A landscape with many valleys, sampled at points; each row gives a point and its height.
From any point a ball takes the steepest step (drop divided by distance) to one of its 2 nearest points. It stops when none of these is lower. Distance is the straight distance between rows; heights are no part of it.
<638> height 1.50: [-13  -6  -6   2  -1   6  -9  -9   0   3  -5   1 -12  -1  -3   4  -5 -20
 -19 -14 -14   8 -20  10  12   0]
<1090> height 5.32: [  3  -1   4  -3   3  -7   1   2  15  15   1   0 -11  19  13   2   7   6
  -3  12 -12 -16  -1 -17  -7  -1]
<808> height 0.99: [  4 -20  -8   9  11  -7  -5  -1   0  -9  -1  -3   2  23   2  11  -5  -9
 -12 -15   6  -2 -15 -11  14   4]
<1463> height 4.36: [  2  12  11 -12  -7  -3  -6   8  11   6   8 -10  14   6   4  15   4  15
   9   9  -4  -1  19 -13 -11  -5]
<307> height 5.51: [ -7  14   8  -4 -11   3   4  -2   1  19   4  -5  -1  -6  -1  -9  16  19
   8  17  -3   5  14   1   9  -8]
<1229> height 2.87: [-13  15  -7  -1   1  14  -1  -2   8   1  -7  -1  -9  -7 -10   0  -1  -8
 -22 -10 -24  -3   0   0  -1  -4]
<655> height 5.15: [  9  -8 -10  10  19  -5  15   0  -6 -11   1  14  -7  -5  18 -12 -15   1
  10  -5  11  -6  -3   9 -11  14]
<1549> height 2.76: [-6  7  7 -7 -7 -4 -3 -1  1  5  8 -5  6 -6 -8  7  3  5 11  2  4 11 12 -1
  4 -5]
<1224> height 2.57: [ -6  16   2  -6   0   7   7   4  14   9   2  -3  -6  -3  -5  -4   3   7
 -10   8 -21  -9  11  -9  -9  -5]
<1693> height 1.67: [ -6  15 -10   5  -1  21  20  -7 -11  -6 -11   3  -3 -19 -15 -15  -2  -3
  -2   1  -8   2   6  10   6  -1]
<1727> height 0.66: [ -4  -4 -10   8  12   4   8   1   1 -11  -1   2 -11   9   3  -2 -13  -9
 -16  -6 -10  -9  -6  -2   2   5]
<813> height 4.96: [  4  -3  -5   8  -7   3  17  -6 -15  11   6   8  -7  -8  14 -28   7  14
  16  19  13   3   9  10   6   2]
<23> height 5.20: [ 16 -10  -6   7  16 -15  14  -4  -5   0  -4  24 -20   1  25 -23  -5   8
  13   7   3  -8  -1  14 -13   9]
<449> height 1.29: [ -7   4   0  -6   0   2 -18   2  10   2  -1 -10   2   0  -5  13  -1 -10
 -19 -12 -10   0  -9  -2   4  -2]
<1409> height 4.90: [ -3   3  -5   2  -4   3  17  -3  -6  14   4   6 -19  -3   1 -27   3   7
   1  15  -6  -4   5   8   8  -5]
<1533> height 4.65: [  0   2   7  -8  -3  -4   4   4   9  10   7  -1  -1   9  11   4   9  14
   9  13  -1  -6  12 -13 -11  -4]
<1369> height 2.11: [ -9  -9  16  -4  -8 -11 -14  -6   8  18   2  -3  -5   1   1  10  14  -7
   0   6   5   4 -22   0   7  -6]
<1237> height 1.84: [ -2 -23   3   3  -2 -16 -21  -5   1  -1  -5  -5   4  11  -3  13   5 -21
  -9 -11  11   6 -33  -3  17  -1]
<658> height 3.35: [ -6  19  -3  -5  -5  20 -14   0   3  -4 -16  -8   8 -18 -19   9  -2 -14
 -16 -17 -17   6  -8  12  -3  -5]
<409> height 4.40: [  9   0  10  -2  -5  -6 -21   4   0 -12   5  -6  18  -8 -27  22 -12  -5
  11  -8  18  22  14   7   2  -7]
<607> height 1.47: [  2 -20  10   3  -2 -19 -19  -3   7   3  -2  -2   5  16   0  15  10 -12
   4   2  13   6 -20 -12   9   0]
<1013> height 5.37: [  3  18  11   3 -11   8   3   6 -18   4   3  -4  17 -10  -7 -11   9  24
  22  13  16  13  21   6  18  -1]
<1434> height 1.88: [ -3 -19   1   8   1  -9  -1 -11   0   8   2   7 -11  20   4   1   6 -10
   2   5   4   3 -19 -11  13   1]
<1275> height 6.68: [  8  10  -4   1   0   2  21   1  -2   6   1   8  -5 -10  14 -28   1  21
  10  13  -2 -10  15   4 -11   2]
<436> height 5.17: [  9  -8 -10   9  11  -7  18  -4  -8  -4   1  18 -11  -5  18 -22 -10   4
   8   3   5  -7  -2  10  -9   8]
<303> height 5.35: [  4   6  14  -9 -15   0   4   5  -5  17   8  -3  10   1  10  -2  15  26
  23  18   9  10  22  -3   2  -8]
<1307> height 5.08: [ 17 -24   1  15  13  -9  11  -4  -6  -7  -3  17 -12  20  18  -9   1   1
  11   1  11  -8 -16  -2  -8  11]
<1279> height 2.15: [ -3  -8   0   3   3  -8   5  -6   9   7   0   6 -24  22   4  -7   6  -4
  -6   6  -9 -11 -13 -10   3  -3]
<899> height 6.00: [ -1  13  -1  -4   3   4   6   8   7  -7   3  -3   5  -2   2   4  -3   9
   1   3  -5 -11  15 -13 -15   1]
<1116> height 4.04: [  6   7  -1  -4  -3  -2 -15   6   5 -14   5  -9  21   0 -15  22 -12  -3
   1  -6   8   8  16  -4  -2  -3]
<1799> height 3.87: [  9   0   0   0  -6  -2 -22   0   1 -20  -2  -6  18 -11 -27  23 -16 -14
   1 -15  15  19  10   7   3  -4]
<1667> height 4.99: [  8 -23  -1  17  13  -8  -1   1   4  -4  -7  -1  -6  34  11   2   2  -1
  -4   0   5 -14 -19 -18   5   1]
<31> height 5.05: [ 19 -22   2  14  14  -9   5   2   0  -7 -10  10 -13  29  23 -10   1   7
   9   1   8 -19 -17  -5 -13   8]
<1222> height 2.22: [-5 -3  8 -5 -6 -9 -7 -2  2  7 10 -4  5  3 -2 14  4  1  8  0  5 12  0 -5
  3 -2]
<612> height 1.52: [ -9 -17  -6   4   3  -6 -19  -7   1   2  -6  -3  -6   8  -1   6   0 -21
 -21 -16  -2   3 -30   4  17   3]
<362> height 4.71: [ 13   6  -5   3  13  -3  12   2 -10 -12  -1  15   9 -19  18 -12  -6  15
  18   1  10  -3   9   7 -19  16]
<1255> height 1.21: [ -8  10 -17   6   6  19  21  -3  -4 -12  -9   6  -4 -13 -11  -9 -10  -8
  -8  -5 -17  -8   3   5  -7   1]
<1659> height 2.43: [-15  16   3  -7  -3   4  -4   0  17  16  -1  -5  -9  -7  -6  -2  10  -1
 -18  -2 -25  -3   1  -1  -2  -9]
<1455> height 5.68: [-12  18   1   5 -11  15   6  -6  -7  12  -6  -2   0 -16 -14 -17   9   6
  -2   5  -6  11   6  13  23  -6]
<1270> height 6.23: [  8  13   3  -6   6   4   9   9   3  -5   5   0  10  -6   8   0  -1  13
   7   3  -3 -11  20  -8 -22   5]
<3> height 2.24: [ -9  12   4  -6   1   0  -4   2  18  12   2  -8  -6   0  -5   3   6   0
 -17   3 -20  -8   2  -6  -2  -8]
<1449> height 5.45: [  7  -1  15  -5 -17   2   7   4 -13  16   6  -4  10  -1  12  -8  19  29
  27  24  16  13  21   4   6  -1]
<1764> height 1.94: [ -5  12 -12  -3   3  12 -12   1   6 -10 -11  -5   0  -2  -8  12  -8 -14
 -26 -16 -19  -2  -2  -3   0   0]
<256> height 5.29: [  2  -8   5  -3   0  -5   7   0   7   8   2   4 -14  19  14  -4   9   9
   3  12  -2 -12  -2 -13  -7  -1]
<124> height 2.27: [ -9  -8  18  -8 -12 -12 -16  -5   7  21   4  -3   0  -4   1   9  18  -3
   9  13  13  12 -17   2   6 -11]
<1768> height 5.43: [  8   3  -7   4  16  -2   5  12   2 -14   1   0   6   2  11  -2 -11   4
   1  -2  -1 -15   7  -9 -21  11]
<462> height 2.00: [ -6 -11 -10   3   2  -4 -14  -1  -4 -11   1  -3   3   4  -5  16  -9 -19
 -12 -17   0   7 -10  -2  12   4]
<584> height 0.84: [ -3   8 -14   8  12  12  17   0  -7 -19  -5   6  -5  -8  -3  -8 -14  -7
 -10  -3 -14 -14   2   0 -13   7]
<1055> height 0.96: [ -6 -11  -8  11   6   3   9  -4  -6 -11   3   6  -8   9  -1   0 -12 -14
 -10 -10  -2   0  -5   1   6   3]
<157> height 5.38: [ 13 -13   5  -2   5 -10  -2   8  12   0  -1  -4  -3  28  19   4   6  11
  -1   8   0 -19  -5 -23  -8   3]
<465> height 4.88: [  7  11   3  -3  -2   0  -6   6   0 -12   5  -5  18  -1 -13  15  -9   1
   6   0   8   3  19  -8  -8  -3]
<793> height 3.68: [ -8   9  13 -16 -14  14 -28   8  -4   6  -6 -18   5 -21 -19   8  -3 -14
 -15 -17  -2   6 -17  21  -7 -11]
<235> height 0.50: [  2  -8  -2  -9  -2 -10 -28   4   7 -10   0 -14  13  -1 -13  20  -9 -14
 -17 -13   6   8 -11   5   7  -2]
<1534> height 1.71: [ -1 -21   9   6  -2 -13  -8  -7   4   8  -2   6  -6  19   6   9  12 -10
   5   5   8   5 -22 -14  12  -2]
<986> height 5.79: [  2   4  -3  -3   5  -1  -2   5   6  -6   5  -7   7   7   3   9  -6   2
  -4   1  -5  -9  12 -14  -7   2]
<1093> height 1.48: [ -7  12 -14   6   0  20  21  -6 -10  -6  -8  10 -10 -14 -11 -16  -6  -5
  -8  -2 -16  -3   5   9   3   1]
<1404> height 0.69: [  3 -15  -1  -5  -4 -13 -29   6   4  -8  -1 -12  11   3 -10  21  -8 -16
  -7 -15  14  11 -15   3  11  -1]
<619> height 1.75: [-12 -10   5  -4  -4  -4 -17  -7   7  13   2  -3 -10   2   1   6   8 -16
 -15  -6  -1   3 -26   6  10  -3]
<1358> height 1.37: [  2 -25   5  -5  -7 -18 -30   3   1  -6   0 -11  12   3 -11  17  -5 -17
  -9 -13  19  10 -25   6  11  -3]
<415> height 5.90: [-11   2  -5   5   0  10   0  -8 -11  -5   1   2   0 -12 -13   3  -3 -13
  -2 -11  -3  16  -2  11  14   1]
<1047> height 3.47: [ -1  24  -2   0  -1  17  20   3   1   4  -6  -3   2 -15 -11 -17   5  12
  -2  11 -15  -9  15   1  -3   0]
<1515> height 5.25: [  8  -8   3   0   3  -7  12   2   1   4   2   9 -12  12  19 -10   3  11
  10  10   2 -13   0  -5 -13   5]
<1038> height 5.75: [-10  11  -1  -1  -6   7   5  -7   1  10   1   1  -8  -8  -7  -7   6   0
  -6   2 -12   3   3   6  10  -6]
<493> height 4.27: [  4   8  -8   5   7  10  16  -1 -17 -20  -3   7   8 -16 -10   0 -13  -8
   6  -7   8   1  10   5  -7   6]
<1053> height 2.44: [ -8  -6  24  -9 -13 -13 -13  -4   3  25   2  -2   3   0   4   9  21   5
  16  18  13  14  -8  -1   9 -12]
<183> height 0.79: [-16   9  -4  -5  -7  17 -14  -2  -1   9 -10  -3  -7 -16 -10   0   2 -18
 -17 -18 -18   7 -17  19   1  -6]
<485> height 4.92: [  0  -3  -7   5  -7   1  20  -3  -8  11   5   7 -14  -3   9 -29   3   8
   6  17   3  -3   5  12   3  -1]
<1729> height 2.60: [ -7  -4  20 -10 -14 -11  -9  -6  13  32   3  -3  -5   0   5   3  25   8
  12  22   4   9  -9  -4   7 -13]
<1537> height 1.10: [-11  -3  -8  -1  -5   8 -14  -8  -9  -3  -7   2  -1 -12 -11   7  -7 -22
 -11 -23  -5  17 -17  16   9   0]
<407> height 1.80: [-8 -6  3  0 -4 -8 -6 -7 -2  5 10 -1 -1  1 -2 13  3 -8  4 -1  8 11 -6  1
 11  1]
<608> height 0.97: [  8 -23  -2   5   6 -19 -17   0   5  -2  -6  -6  13  25   3  16   3  -8
  -4  -6  11   0 -22 -18  15  -4]
<796> height 5.81: [-10   4  -5   2   1   3   9  -6  -3   1   5   4  -6  -5  -3  -3  -1  -6
  -6  -1  -9   3   2   2   6  -1]
<412> height 1.07: [ -8  -9 -11   4   7   3  -8  -2   6  -2  -4   2 -12  13  -1   3  -4 -16
 -24 -11 -14  -4 -16  -3  10   1]
<282> height 1.61: [-15  -9  -2  -1  -5   2 -13  -8   2  10   0   1 -12  -5  -4   3   4 -22
 -17 -14  -8   7 -24  14  10  -1]
<1464> height 5.03: [  8   7  10  -2  -8   3   0   0 -14 -11   3   1  22 -11 -24   9  -7   6
  27  -1  24  23  25   8   8  -4]
<1418> height 0.95: [-11   5  -3  -1  -8  18 -13  -5  -7   1  -9  -3  -1 -18 -15   3  -2 -21
 -14 -20  -9  17 -17  21   5  -2]
<404> height 3.91: [  4   5  -7   5   4   8   7  -2 -13 -23   2   3  16 -11 -15  11 -15 -11
   7 -10  10   8  14   1  -4   6]
<1545> height 1.31: [ -9  -8 -11   2   0   9 -14  -3  -3  -3  -5  -1  -5  -1  -7   6  -8 -23
 -22 -21  -9  11 -19   9   9   3]
<1640> height 1.69: [ -6   0  -4  -2   5  -2 -12   4  12   0   0  -9  -1   7  -1  12  -2  -6
 -16  -5  -9  -4  -5 -11   5  -1]
<330> height 0.25: [  6  -6 -10  11  19  -3  14   2  -2  -8  -1   9 -16   7  13 -14 -14  -1
  -3  -1  -3 -15  -4   4 -14   6]
<355> height 5.01: [  7  -6   4   2 -13  -3  13  -3 -12  11   5   5  -2  -3  16 -18  12  22
  20  22  15   3  14   8   1   3]
<1216> height 5.04: [ 14 -23  -2  17  13  -7   4   0   0  -5 -10   5 -10  34  15  -7   1   1
   0  -1   9 -16 -18 -12  -4   2]
<1284> height 2.08: [ -7   0   9  -4  -2 -10 -12  -3  18  15   3  -3  -4  11   4   9  13  -2
  -7   7  -7  -4 -15 -11   3  -6]
<1742> height 0.58: [-14   8   3  -9  -6  12 -17   0   6  10  -6  -8  -5 -13  -6   4   3 -13
 -20 -14 -17   4 -15  16  -1  -4]
<703> height 5.58: [ -6  15   1  -2  -7   7  14  -3  -1  11   4  -4   0  -9  -4 -17   8  16
   5  12  -4   2  14   4   6  -6]
<689> height 0.52: [  0   2 -14   8  16   7  18   2  -4 -14  -2  10 -10  -3   4 -13 -16  -4
  -5   0  -8 -14   1   2 -11   7]
<961> height 2.92: [ -9  21  -2  -2  -1  11  14   0   8   9  -3  -4  -6 -10  -8 -12   5   9
  -7   7 -21 -11  13  -5  -7  -4]
<758> height 5.21: [ 13 -11   4   0  -1  -8  11   1  -8   1   4  12  -2   1  23  -8   2  16
  19   9  13  -4   8   0 -14  10]
<1390> height 2.04: [ -1 -16   1   8   2  -8   4 -11   6   8   0   7 -21  24   5  -5   8 -10
  -4   6  -5  -6 -20  -9  10  -3]
<1302> height 5.19: [  8   3  16 -13 -13   0   6   7  -5   4   5  -3  13   1   9   2  10  27
  26  14  13   7  25  -1  -9  -3]
<600> height 5.42: [ 15 -13   4  -2   4 -10  -4  12   6  -6   0  -3   6  26  19  10   1  12
   2   1   5 -16   1 -23 -13   5]
<1756> height 1.74: [ -2 -23   5  -1  -6 -14 -27  -1  -1  -1   1  -8   6   3  -7  16   5 -22
  -5 -11  17  10 -30   6  14  -1]
<1009> height 6.71: [ 13   6  -5   1   4  -7  19   2  -2   6  -4  10 -12 -10  20 -32   2  17
  10  16  -5 -15  11  13 -12   1]
<1249> height 1.90: [  9   1  -2 -13  -4  -9 -27   7  12 -14  -4 -17  20  -5 -15  20 -12  -9
 -14 -12   5   5   1  -1   3  -5]
<410> height 5.22: [ 15 -10   0   3   7  -9  13   1  -1   2  -1  16 -16   5  22 -19   0   9
  11  12   2 -14  -1   4 -16   6]
<413> height 5.57: [ 12   2  -7  -2  10  -4   1  14   3 -19   4  -4  16   5  10   7 -11   6
   2  -4   7 -12  13 -12 -21  10]
<1584> height 2.62: [-13  15  -1  -4  -3  11  -9   2  17  14  -6  -4 -10  -9  -6  -3   5  -7
 -22  -8 -27  -4  -5   4   2  -6]
<1251> height 5.86: [-14   2  -6   3   0  10   4  -7  -7  -5   1   5 -10  -7  -7  -1  -5 -11
  -6 -12  -9  10   0   7   9  -2]
<964> height 0.87: [ -7   0  -8   4   4   3   7  -2   8   7  -3   7 -29  15  -2 -14   0  -8
 -17   2 -22 -12  -6   1   4  -8]
<1679> height 5.41: [ 18 -12   7  -3   2 -10   8   5 -11  -9   2  14   5   0  27  -1   1  17
  23   3  18   0  11   4 -22  16]
<736> height 0.59: [  6 -25  -4  11  10 -14  -9  -2   2  -7  -4  -2   6  27   6  12  -1  -5
  -4  -8  12  -3 -18 -15  13   3]
<233> height 5.28: [  5   7  -9   2  13   4  11   8  -2 -19  -1   2   6  -9   6  -1 -13   2
   1  -2  -2 -14   9  -4 -18   7]
<1527> height 5.44: [ -3  10   9   3 -14   8   7   0 -13  13   5  -4   9  -8   1 -13  10  24
  19  15  13  13  18   7  15  -3]
<188> height 0.43: [ -1  -8 -11   8  13  -2  10   3   0  -7   0   4 -17  15   8  -8 -10  -3
 -10  -3  -6 -17  -6  -4  -3   4]
<1285> height 4.87: [ 16  -5  -1   0   7  -7   9   3  -9  -8   0  15   9 -15  24 -11  -2  17
  23   3  13   2  12   8 -20  13]
<1379> height 5.02: [  3  15  -6   5   7  12  15   2  -3 -17  -2   1   8 -14  -6  -2  -9   1
  -1  -3  -2 -13  14  -2 -15   8]
<1000> height 4.60: [ 13   7  -8   5  15  -3  17   2  -4  -8  -1  12   0 -15  14 -18  -7  11
  11   4   1  -8   5   9 -20  10]
<17> height 1.26: [  5 -19   8  -1  -2 -20 -23   2  12   1  -4  -8  11  20   3  17   6  -6
  -2  -1  14   3 -22 -16  12  -3]
<346> height 1.53: [ -3  -7 -11   5   8   2  -6   1  -2 -13  -1  -3   2   8  -3  12  -9 -15
 -13 -14  -4   2  -2  -5   7   5]
<1248> height 4.43: [  1   6 -10   8   9  10  19  -7 -14 -14  -1   7   3 -14  -1  -7 -11  -3
   5  -5   2  -2   6   5  -6   8]
<1342> height 2.21: [ -2  20  -2   3  -4  14  13  -7 -11  -8  -2  -2   9 -17 -18  -3   1   4
   8  -2   1   6  15   5   5  -1]
<351> height 1.45: [ -7 -13   0   3   1  -7   0  -9  -5   1   9   4  -3   7  -2   8  -3 -11
   0  -5   5  10  -6   0  11   1]
<98> height 4.54: [  5  10 -12   5  14   6  21  -1  -6 -11  -6  14  -5 -19   8 -21 -10   2
   5   3  -3  -9   5  12 -14   8]
<53> height 3.79: [ -3   0   7 -15 -13   9 -30   8  -5  -1  -5 -19  11 -18 -18  11  -8 -19
 -18 -18   4   8 -19  20  -5 -10]
<990> height 4.50: [  1   3 -13   9  11   9  24  -5 -13 -14  -4  14  -5 -18   0 -17 -13  -1
   4  -2   2  -6   3   9  -6   8]
<1245> height 5.62: [  6  -3  -4  -2   5  -5  -7   8   4 -11   4  -7  10  13   3  14  -4   2
  -3  -3   1  -5   4 -14  -5   5]
<83> height 4.73: [ -2   8   4  -8  -5   0   9   4   9  15   5  -2  -8   4   8  -5  10  15
   4  15  -9  -7  12 -10  -8  -6]
<757> height 5.46: [ -6  13   6   1 -16   3   7   0  -5  23   6  -5   2  -7   1 -18  15  22
  12  20   5   7  14   8  19  -6]
<34> height 5.61: [ 18 -15   6  -4   1 -10   6   9  -9 -15   5  12  12   5  21   6   0  11
  22  -1  19   2  12  -3 -21  14]
<215> height 1.08: [ -3  -3 -17   8  12   6  -1   1  -3 -15  -3  -3  -1   7  -2   6 -13 -13
 -19 -16 -11  -4  -4  -3   4   6]
<1809> height 2.59: [-12   1  14 -11 -12  -9  -5  -7  16  35   2  -3 -10   0   4  -4  23   5
   3  18  -2   4  -9  -2   9 -14]
<682> height 4.58: [  6  25  -2  -1   7  13  22   3   1 -10  -4   2   8 -20  -8  -9  -4   7
   6   4  -4 -12  14   0 -15   5]
<348> height 4.28: [ 13  11   3  -1  -2   5  14   4 -11  -9   2   1  18 -16   5  -7  -2  21
  23   6  15   3  22   4 -14   5]
<1444> height 4.95: [  5 -17   2   5   7  -8  -1   2   4   0   1   2  -5  26  12   6   2  -1
   1   3   4  -8 -11 -17   2   2]
<1169> height 3.40: [  0  10  -1   1   0   7   6  -4 -13 -14   3   0  16 -12 -20   7 -10  -5
  12  -6  11  12  14   3   2  -2]
<1461> height 3.26: [  2  -8  -2   0  -2  -6 -19  -3  -7 -15   5  -5  14  -6 -21  20 -14 -18
  -1 -16  13  21   2   7   8   0]
<704> height 6.61: [  7  15  -2  -2   2   6  18   4  -3   0   0   4   3 -16   9 -22  -1  20
  11  12   1  -7  16   3 -15   4]
<1036> height 4.64: [ 11  12   4  -1  -5   7  14   5 -12   1   2   0  19 -14  10 -15   6  26
  22  11  12   1  23   5  -9   6]
<625> height 0.61: [ -3  -5  -8   9  12  -2   8   1   5  -2  -4   3 -26  21   3 -10  -5  -7
 -16   0 -16 -19 -10  -2   1  -1]
<93> height 1.32: [ -6 -14 -13   6   8  -1 -13  -4   5  -4  -8  -2  -8  11   0   9  -7 -18
 -25 -20 -10   1 -22   0  18   5]
<306> height 3.98: [  1  25   0   0   1  15  21   3  -1  -1  -2  -4   8 -16  -8 -14   2  14
   7  10  -6  -9  19   1  -6  -1]
<593> height 1.49: [ -6   4 -17   3  10  10  -3   4   4 -16  -7  -6  -1   3  -6   7 -10 -11
 -25 -13 -18  -8   0  -7   0   4]
<127> height 0.89: [-11   3  -2  -9  -2   8 -19   3   8   3  -6 -12  -1  -9  -6   9  -2 -14
 -23 -13 -16   0 -13   7   1  -4]
<860> height 5.36: [  7  -5   3   2  10  -6   3   9  15   2   0  -2  -9  24  18  -3   1  11
  -4  10  -7 -23  -1 -19 -12   2]
<1505> height 1.93: [ -9  -6   7  -3  -1  -8 -16  -5  13  14   1  -3  -6   5   3   9  10  -9
 -10   0  -4  -1 -15  -2   7  -2]
<1058> height 1.66: [ -4 -23  -1   6   1  -9 -16 -10  -1   1  -3  -1  -3  13  -3   9   2 -22
 -14 -14   5   6 -31   2  19   5]
<1628> height 5.09: [  7 -11   5   0  -8  -6  10  -1 -13   6   4  12   0   1  20 -15   8  19
  20  15  16   1   8   6  -5   7]
<673> height 4.94: [ 10   8  11  -7 -10   3  10   7  -7   5   6  -1  13  -8  11  -7   8  26
  21  13   9   1  24  -2 -11   1]
<78> height 1.98: [ -6   8  -3  -5   3  -3  -6   4  17   2   2  -8  -6   9   2   9   2  -1
 -16  -1 -15 -12   0 -13  -1  -2]
<576> height 4.84: [  7 -16   7   1  -2  -7   3   1  -1   2   7   6   0  18  12   8   7   6
  12   7  12  -1   0 -14  -5   5]
<540> height 5.92: [-13   2  -5  -1  -7  10  -5 -12 -12   5  -3   2  -3 -19 -14   1   0 -13
  -2 -12  -1  22  -6  19  18  -3]
<1146> height 3.90: [ 1 17 12 -9 -5  1 -2  6  5  1  5 -7 15 -3 -7 11  2 13  9  4  0  1 21 -9
 -7 -4]
<368> height 4.74: [ 1 -6  5 -7 -6 -4  4  2  1  7 11  1 -2 11  9  4  5  9 12 10  3 -1  6 -9
 -7  2]
<1541> height 3.13: [-10  18  -7  -4  -3  22  -6   0   7  -1 -14  -1   2 -15 -16   5   3 -14
 -19 -14 -23   0  -2   5  -5  -1]
<107> height 0.80: [ -7  -5 -10   7  11  -3   0  -1  10   0  -9   0 -21  20   3   0  -4  -9
 -20  -5 -16 -13 -13  -3   8   0]
<881> height 6.43: [ 12  11   3  -5   5   1  13   8  -2  -3   3   4   7 -10  10  -9  -2  19
  14   7   0 -10  18  -4 -24   6]
<1189> height 5.27: [  7  12  10   4  -9   7   4   3 -21   1   1  -3  22 -13 -15  -5   3  20
  27   7  24  21  22  10  17  -5]
<590> height 5.18: [  8   8   9   1  -8   4   5   1 -20  -6   4  -2  19 -12 -14   1  -3  12
  26   3  25  17  24   9  10  -4]
<1639> height 2.84: [  3  13  -1   1  -1  10  10   0 -12 -11   2  -1  14 -13 -15   3  -3   3
  12  -3   8   7  16   1  -4   1]
<716> height 4.56: [  3   1   9  -9  -5  -6  -3   9  13   6   7  -4   5  16  12  12   6  14
   6  10  -3  -6  13 -18 -13  -2]
<433> height 5.49: [ 10  -9   0  -3   6  -8  -5  13   5 -10   3  -5  11  18  12  14  -5   9
   3   1   5  -9   5 -18 -10   4]
<1447> height 4.79: [ -2   8   1  -6  -5   0  14   2  11  17   6   1 -15   5   8 -16   8  15
   1  19 -13 -13  10  -5  -4  -8]
<787> height 5.71: [-12  14   0   0  -8  12   5  -9  -2  13  -4  -1  -4 -16 -12 -12   6  -2
  -6  -1 -12  11   0  16  14  -6]
<86> height 5.63: [ -8  20   0   2  -7  11  14  -3  -3   8  -1  -2  -1 -14 -13 -22   8  11
   0  12  -9   2  10   8  13  -5]
<1587> height 2.75: [  0 -13  -6   2  -2  -9 -21  -3  -9 -15   4   0   9  -1 -15  18 -13 -23
  -4 -17  13  18  -7   8  15   3]
<60> height 4.75: [ 12   1  11   1 -10  -4 -13   0  -9 -10   7  -2  22  -9 -26  18 -13   0
  21  -5  21  24  21   9   7  -6]
<1028> height 2.49: [-13   5  12  -8 -10  -7  -2  -4  17  27   5  -1 -13   2   3  -3  17   5
  -3  15  -9   0  -4  -5   4 -12]
<948> height 4.85: [ -2   3  -4  -4  -7  -2  16  -1   3  18   3   5 -19   3   5 -26   9   9
   2  22  -9 -11   6   3   2 -10]
<218> height 5.11: [  8 -17  -5  11  17  -7  13   1 -10  -9   3  15 -12  10  15  -9  -8   1
  10  -2  11  -8  -8   3  -7  12]
<1622> height 1.91: [ -6  13  -7   4  -3  17  15  -9 -12  -6  -6   0   6 -17 -16  -4   2  -1
   1  -6  -2   7   8   8   8   2]
<1573> height 3.66: [  8  13   3   0   2   6  13   3 -12 -16   5   1  16 -13  -5  -2  -8   8
  19   0  13   2  20  -1 -14   4]
<779> height 3.31: [ -1  16  12  -8  -6   1  -5   2   3   4   5  -8  12  -8 -11  12   6  12
  12   2   2   8  16  -2   1 -10]
<931> height 2.38: [ -6   2   6  -6  -5  -3   3  -4  15  21   4   1 -15   9   4  -6  14   4
  -3  13 -12  -6  -5  -7   3  -9]
<1663> height 2.20: [ -6  -2  16  -9  -5 -15 -19   1  22  15   1  -7  -3  13   9  13  18   1
  -6  13  -2  -5 -15 -15   0  -6]
<1223> height 4.91: [  4 -16   9   1  -3 -10  -4   0   5   5   4   3  -3  22  10  12   6   2
   7   8   7   1  -6 -18   0   2]
<714> height 1.18: [ -6 -12  -6   8   5  -3   2  -9  -5  -3   6   7  -7   8   0   3  -8 -12
  -4  -8   0   4  -8   0   9   7]
<1476> height 3.05: [  6   2  -3  -6   0  -9 -23   4   8 -14   1 -12  21  -3 -14  20 -10  -8
  -5  -9   5  10   9  -4   1  -3]
<1137> height 4.00: [  1   5   2 -12  -8   5 -30   4   0  -6  -8 -16  12 -16 -16  16 -11 -18
 -16 -18   1   9 -11  15  -2  -5]
<1050> height 2.32: [ -4 -13 -12   5  -1  -4 -12  -7  -8 -12   3   0   4   1 -10  13  -9 -22
  -9 -20   6  16 -14   4  15   6]
<1329> height 2.26: [ -5  -3   1  -2   1  -6   8  -4  10  16   3   4 -24  15   3 -10   8   0
  -6  13 -13 -12  -5  -6   1  -7]
<524> height 3.52: [ -5  14   4 -11  -8  18 -20   4   1   0 -11 -12   8 -23 -20   7  -1 -15
 -14 -17  -8   7 -12  16  -3  -8]

For each start below, name the point where the ball stops.
<157> | <188>
<1455> | <215>
<1036> | <330>
<1447> | <188>
<124> | <1742>
<1169> | <330>
<1009> | <188>
<413> | <1742>
<1809> | <736>
<1285> | <330>
